A landscape with many valleys, sampled at points; each row gives a point and its height.
A ball rolls from a point to the lowest of its 2 nearest points, and stops where none of them is lower. Distance is the straight distance between rows; heights are no part of it.
(273): [ 74 160  97 134 124 129 133 161 168 103 106  65 137 160 112 173 101  88
 121 149 204 164  97  99 114]  h=860
(841): [136 153 166 139 113 119 100 132 143 125 162 134 109  92 150 129 147  83
 109 118 137 143 138 186 105]  h=650
(210): [130 127 145 102 106 149  57 102 153 172  87 152 104 130 100 163 135 123
 183 135 120 118  99 148 143]  h=568
(742): [138 152 140 105  85 143 101 141 144 150 111 135  88 122 141  87 201 110
 135 169 143 165 125 105 126]  h=264
(514): [115 122  72 130 141 126 172 183 104  94 135 103 127 181 154 116  95 132
  92 145 181 140 157  73  88]  h=594
(840): [149 109 146 137 112 146 102 145 141 127 164 187  78 137 161 126 135  97
 134 124 151 145 151 172 109]  h=688
(74): [ 96  78 156 163 166 150 164  89 141 130  84  86 199 101  67 182  71  93
 105 101 141  90 117 196 147]  h=586
(390): [146 185 181 138 166  77 140 159 156 117 137  52  72  70 122 158 165 103
  71  80 150 115  80 132 111]  h=370
(581): [133 166 147 169 149 119 126  72 143 160 138 115  89  74 112 174 119 130
 136  70 105 123  89 142 114]  h=692
(112): [134 139 131 162 130 119 143 136 175 116 152 154 141 116 129 109 121 125
 112 155 157 181 137 119 109]  h=773
(537): [105  90 110 109 101 169 181 156 146 133 124 139 128 160 135  79 133 140
 154 123 172 148 143 101  48]  h=603
(801): [113 138 137  93  51 122 124 152  80  90 174 179 130 130 184  35 179 111
 100 137 108 162 174 102 138]  h=339
(482): [130 137 118 170 174 132 155  86 120 133 144 111 104  97 100 179  80 144
 117  45 118  95 119 158 101]  h=731
(272): [127 108 125 132 151 109  92 141  50 103 144 151 124 152 135 144  84 131
  98 115  99  85 153 181 144]  h=88
(877): [134 115 152 110 192  81 137 158 122 104  91  41 115 116  94 194  99 117
  54 138 138  86  93 146 139]  h=500
(131): [144  84 122 147 131 116 165 118 107 114 165 164 179 125 151  79 107 159
 132 112  80 129 168 124 140]  h=425
(681): [171 129  95 135 137 118 145 137 121 123 113 130 146 131 137  77 146 175
 149 165  94 127 138  82 159]  h=261
(779): [142 131 145  89 183  99 140 185 126  93 101  39  77 136  98 183 141 107
  60  91 140  65  93 167 125]  h=474
(941): [102 137 135 121 119 162  93 125 172 141 107 135 101 142 106 167 125 109
 176 130 167 147 131 148 121]  h=615
(555): [ 77 104 168 129 102 137  93  94 143 142 110 164 206 130  97 175  78  90
 147 155 126 138 108 183 177]  h=652
(329): [127 130  67 119 130 125 148 137 117 117 113 125 158 180 128  94 123 164
 159 161 127 134 138  73 139]  h=164
(340): [149  83 134 113 136 127 107 158  88 110 133 164 107 172 160 118 120 123
 121 136 120 101 159 188 131]  h=207
(609): [184 105 134 124 109 119 123 115  95 100 154 155 165 109 149  70 171 147
 148 136  43 127 164 120 192]  h=577
(509): [160 153 183 105 190  91 146 172 143 111 119  76  47 109 112 161 177 122
  58  74 136  94  77 158 108]  h=430
(68): [143  99 117 105 172 133 177 168 133  95 133  95 157 122 123 111 119 158
  77 136 137  83 131 150 100]  h=554
(727): [138 135 103 166 163  81  96 115  68 121 122 134 122 157 119 193  58 127
 115 139 114 115 131 120 166]  h=268
(536): [ 96 136  96 142  92 136 184 115 134 112 164 144 161 131 150  68 136 147
 144 139 128 156 154  53 104]  h=258
(342): [ 95 139 100 119 117 135 124 105 136 138 114 143 168 149 120 125  95 152
 168 143 120 130 119 109 153]  h=279
(429): [168 109 105 126 113 153 155 156 101 128 135 146 102 166 167  62 165 149
 150 127 130 115 156  94 100]  h=437
(870): [151 179 111 143 144 114 154 134 143 133 112 100  72 113 151 132 143 138
  97 125 158 147 118  97 106]  h=816
(545): [133 126  93 125 163  96 116 147  74 109 123 110 114 168 125 169  77 143
  86 140 131  97 150 137 140]  h=194
(768): [115 110 170 111 141 163 113 107 201 152  98 115 121 115  95 148 134 105
 159 122 153 141  98 165 103]  h=653
(962): [117 129 154  91 106 128  96 111  89 122 158 140 156 111 137 103 145 125
 135 127  80 100 142 176 168]  h=421
(256): [141 104  81 100 159 143 180 189 140  87 125  73 133 166 145 117 120 149
  75 132 174 119 144 110  78]  h=576
(84): [ 76  79 162 143 138 133 121  83 128 139 112 121 222 120  68 167  65  95
 127 117 119 100 114 189 166]  h=618
(501): [133 157 115 128 152 128 160 168 167 109 121  89  72 155 144 133 145 111
  91 131 205 156 114 103  74]  h=833
(458): [131 177 122 115 158 105 131 120 101 145 110  78  69 141 112 185 137 123
 111  79 126 104  88 120 116]  h=493
(225): [127 172 150 135 132  87 110 104  90 119 148  85 133  78 139 142 133 129
 101 107  99  90 106 142 126]  h=575
(222): [109 156 131  85  71 142  65 163  89 123 112 132  74 165 153 120 179  78
 130 139 168 131 122 125 123]  h=426
(753): [134 139 143 116 120 145  75  61 143 177  75 130 133 108  97 155 127 141
 176 145  92 114  83 110 180]  h=522
(17): [ 80 121 120  99  91 161 137 168 113 114 138 120 119 171 136  98 140 114
 137 126 178 143 153 120  88]  h=636
(678): [138 162 156 121 110 158 116 112 118 150 178 133 124  73 152  96 187 127
 141  71 114 117 128 155  91]  h=572
(165): [142 154 106 105 110 147  84 136 115 138 105 138  63 160 145 122 157 120
 145 136 150 142 139 113 124]  h=361
(26): [162  82  94 160 172 122 167 116 120 127 132 148 166 142 123 118  94 171
 134 111  97 120 153 128 127]  h=483
(629): [ 82 134 130 107 114  91 125 120 129 108 144 140 205 114 127 120  90 121
 118 180 129 162 148 137 181]  h=701
(83): [139 152 117 177 148 109 134  86 181 168 119 159 135  97 117 174 104 137
 165 159 118 158 101  85 150]  h=598
(708): [169  79 122 109  93 141 143 159  86 105 149 153 111 149 181  33 196 142
 140 125  89 113 182 109 109]  h=487
(9): [139 172 126 124 104 148 146  91 126 157 143 107 130  72 126  90 185 154
 147  80  91 112 102 108  96]  h=515
(719): [103 114 129 145 115 157  85 109 139 141 131 169 124 155 110 192  90 103
 181 105 137 125 130 166 136]  h=635
(803): [160  78 154 138 137 152 154 149 174 133 131 173  85 144 139 107 141 133
 143 132 166 144 152 150  77]  h=723
(432): [134 175 164 128 184  71 167 141 147 110 116  27  97  72 106 181 139 137
  36  90 109  86  62 118 125]  h=431
(216): [132 114 138 139 140 141 120  69 145 171  95 133 157  95  87 144 125 167
 165 125 106 117 113 137 152]  h=465
(800): [143 163 145  94  53 156 103 134 107 140 127 149 122 101 137  65 231 111
 129 150  97 160 133  87 131]  h=148
(838): [152 185 126 130 107 127 126  78 138 167 111 112 135  69 129  96 167 168
 152 137  87 122  93  63 129]  h=448
(961): [148  79 122 125 208 113 154 137 130 120  82  87 150 123  78 190  89 137
  60 144 133  85 103 161 151]  h=525
(853): [130 152  91 153 121 129 125 134 126 133 118 148  88 166 130 153 115 136
 155 131 171 139 127  91 131]  h=439
(887): [103  96 148 134 159 162 139  89 174 144  98 105 161 121  84 168  87 114
 142  97 163 115 113 181 127]  h=625
(148): [116 117 129  90 101 131  92 135 110 120 122 153 143 147 144  92 144 126
 120 171  99 131 152 145 156]  h=365
(62): [171 131 128 121  95 147 117 130  85 128 156 160 109 128 163  48 191 143
 151 115  52 106 162 124 156]  h=536
(109): [114 151 128 116 103 136 116  91 144 156 124 118 156 113 126 103 157 145
 159 149 105 146 119  97 133]  h=372
(321): [122 162 150 193 154 106 114  70 169 171 131 137 126  87  92 193  79 123
 137 117 123 146  94 138 151]  h=646
(830): [171  94 147 156 144 131 140 140 185 142 152 181 108 109 141 102 134 133
 148 149 137 173 143 112 105]  h=750
(311): [122  96 137 159 176 116 144 124 117 122 101  80 150 118  73 198  66 104
  80 106 135  92 120 189 138]  h=553
(856): [148  85 141 102  96 137 100 161 110 105 145 190 120 165 166  74 151 126
 139 154 124 138 167 155 143]  h=300
(502): [ 85 112 141 128 115 103  88 117 136 115 137 159 210 146 122 161  72  91
 121 172 126 157 135 161 207]  h=679
(636): [132 136 153  96  67 148 121 133 127 126 173 167 148  93 157  51 196 120
 118 150  78 166 149 123 132]  h=254
(492): [165 124  96 110 155 114 157 172 119  99 100  97 136 143 143  84 163 170
 106 190 118 109 125  84 138]  h=325
(752): [142 101 123 107 117 131 165 179 124 116 120 111 116 155 141  55 187 165
 116 167 129 128 152  92  98]  h=378
(714): [108 161 132 140  92 157  82  80 128 167 136 158 147  93 131 150 113 120
 169 100  91 124 115 147 138]  h=532
(789): [127  79 115 127 127 144 175 151 178 134 141 172 166 147 133 109 111 143
 184 137 155 168 148  87  81]  h=560
(422): [134 154 148 134 170 100 113 134  90 123 130  76  88 108 130 169 140 109
  81  82 111  84 112 158 129]  h=540
(618): [153  67 108 110 172 119 183 152 133 113 124 143 187 123 108 106  87 171
  99 163 117 107 145 126 136]  h=527
(378): [ 87 157 116 147  90 173  91  89 151 174 137 182 117 119 113 170 107 100
 213  98 130 129 111 134 146]  h=585
(466): [ 89 155  86 140 130 126 134  98 143 142 112  85 161 141 105 155 101 139
 134 146 152 124 105  84 137]  h=362
(697): [129 149 170 146 133 117 121 109 122 143 165 103 132  49 134 130 155 108
 103  90 108 111 114 174 106]  h=610
(297): [130 151 116 111 137 127 130 104 129 143  88  88 113 139 106 159 134 145
 139 108 139 119  93 120 142]  h=434
(855): [123 119 100 149 110 159 135 132 170 138 114 183 113 157 133 121 129 138
 187 135 158 163 132  89 116]  h=505
(108): [101 135 141  93 108 147  77 161  94 116 130 106  86 158 155 135 169  86
 135  99 167 113 150 172  97]  h=478
(88): [129  92 111 134  98 123 187 102 139 111 179 172 189 102 146  66 121 159
 150 132  90 166 158  89 123]  h=356
(639): [140 176 116 166 130  68  72 121  82 132 131 153  83 133 140 173  86 112
 123 149 114 128 127 110 174]  h=342
(334): [113  96 133 169 192 113 112  90  80 137 105 104 102 135  70 227  68 130
  91  97 112  94 113 166 141]  h=589
(589): [ 67 105 109 100  76 137 134 168 129  92 144 157 149 182 154  86 120 107
 134 168 174 168 158  93 105]  h=639
(227): [115  93 103 127 111 116 167 190 106  92 154 150 159 187 161  96  80 135
 128 166 176 157 154  94 101]  h=616
(641): [112 129 137 129  98 128 102  67  87 142 136 163 175 109 121 144 106 130
 155 114  70 115 137 154 174]  h=479
(852): [140  94 141 101  60 135 118 175  92 104 147 190 120 185 182  54 151  98
 116 158 114 182 174 102 146]  h=369
(384): [ 93 165 116 118 129 127 108 164 147 110 117  63  92 152 139 153 129  95
 105 130 195 139 116 129 115]  h=848
(93): [151 162 135 159 127 114 149 115 166 147 149 117 110  76 142 115 136 136
 115 138 136 163 112 117  98]  h=794
(907): [160 123 107 174 147 140 146  82 168 162 114 155 141 110 107 133 116 175
 201 108 106 139 118  91 143]  h=539

Call two points neighbours if one is among the 2 nearest of the other. Go from one point of each pair to the other, from neighbour to neighbour, staying as low as possible. Name the highest point that can't be avoided.
(856), (342) | (589)
(272), (216) | (719)
(165), (856) | (852)

Where does a ball stop that starts at each point below?
(502) | (390)
(227) | (329)
(384) | (342)
(841) | (342)
(887) | (390)
(62) | (329)
